Each row is a point on a tangle of strands that fork, close into loops and nearly touch. The rows are in no order.
Two points are linked if the straight distance between their rows is under 24.1. Some points are linked to none.
lebi: [ -8 -12  13  -2  10 -13 -10  20]
Zes: [ 21  28  10   5  -2 -17 -29  26]
Rudu: [-24 -20 -13   1  35 -20 -17  27]
fasu: [-15 -13   7   3  22 -13  -5  27]
toko: [23 35 -8 12  2  7  8 16]
tipom: [ 17  26 -13  23 -31  19   1 -11]
seti: [  4  18 -19  35 -39  23  -9   6]
tos: [-34 -47  -2 -21  22 -12  -3  -7]
boba: [-20 -24 -21 -14  35 -21 -16   3]
zivi: [ 10  20  10  12 -11  16  16  -9]
gora: [-13 -37   5 -24   7 -17  -3 -16]
Lukep: [ 10 -16  28 -31  10 -29   5 -37]
ropup: [ -1 -16  17 -19  40 -36  -3 -29]
danal: [-13  -1 -24   8 -12  30  13  25]
vunov: [-13  -9 -12   6 -23  34  18   3]
sato: [15 29 -3 14 19 -8  0 33]
bugi: [  8 -13  10 -25  25 -32  -1 -26]
Dirob: [13 26  7 14 13 -7 -5 30]
sesu: [ 13  -6   4 -26  12 -32  -8 -18]
roz: [  0   6 -10  17 -31  29   9  -5]
lole: [-18  -9 -10  14 -26  38  11   6]
buse: [ -8 -13  22  -9  -1 -11 -11  11]
moneg: [ -9  -7 -14  -1  -1  23  27  11]
Kup: [ 29  32   9  -8 -18 -21 -37   6]
sim: [ 15  33 -28  16 -11  18   2  18]
musef: [  0 -27  28 -27  21 -30   5 -40]
nuf: [ -7 -31  18 -28  27 -24   6 -37]
rol: [-22 -32 -13 -22  38 -21  -3 -17]
duga: [  4   7  -3  14 -34  28  12 -20]
puvu: [ 15 -13  25 -33  -7 -23   2 -34]
sufa: [-15 -25  -1 -22  42 -24  -1 -26]
pone: [ 3  6 28  8 -2  5  6  5]
fase: [-3 -4 27  2 -3 -1 -3  8]
bar: [21 34  3 14 -4  5  8  6]
Pusa: [  8  12   7  14 -20  23  18 -17]
Zed: [ 9 15 22 11 -4 11 12 -2]
Nul: [-22 -19 -20  -6  36 -21 -21  17]
Rus: [ -5   0  -8   3 -10  27  26   0]
Gafo: [ 20  31   2  16 -13  13  10  -6]
tige: [ -8  12 -19  28 -23  31  -3  23]
tapif: [-20 -18   0   6  32 -14  -3  29]
gok: [ 14  21 -15  31 -41  19  -4 -10]
Veni: [  4  15 -15  12 -22  24  12   0]
reg: [-10 -34   6 -30  16 -21   3 -25]
lene: [ 18  31  14  11   5 -12 -19  27]
gole: [ -2  17 -15  34 -31  28  -7  13]
fogik: [-22  -7  -7  29 -29  40   8  12]
tum: [ 24  29  11  -5 -12 -22 -33  14]
Mif: [  9 -18  26 -36 -13 -14  -2 -33]
Neda: [ 19  31  -6  21 -24  15   8  -9]
neza: [ -2 -23  21 -29 -14 -11  -8 -20]
Difit: [-18 -25 -19 -19  35 -24 -11  -7]
mit: [-11  -7 -21   1  -3  27  20  20]
zez: [ 20  36 -22  14  -2  10   6  21]
datun: [ -9 -21   8 -20  46 -30   0 -27]
tero: [ -8 -26  14 -24  -4 -14  -8 -12]
Fum: [  9  21 -21  15 -17  20   5  10]
lus: [-16   3 -22  19 -17  34   5  29]

A fork is a point with three links, a tip a point with one. Leave the first point through the second and follow the links. Name the first fork or tip that comes.
sato / Dirob: Kup
Veni / Fum: Gafo
fasu / lebi: zivi
boba / Difit: sesu
Kup / tum: sato

A piece is all that can be reached along the links. How many separate loops has the piece of each point below (a circle has one, a figure eight two, a Y none), and how many tips (points with one link)?
bugi: loops 1, tips 2
gora: loops 1, tips 0
Kup: loops 0, tips 2

Name the points in between on the shortest way along the links from the first point to the second, in order.
reg / Lukep: nuf > musef
buse / Pusa: fase > pone > Zed > zivi
Rus / gole: moneg > mit > danal > lus > tige
Fum / Gafo: sim > zez > toko > bar
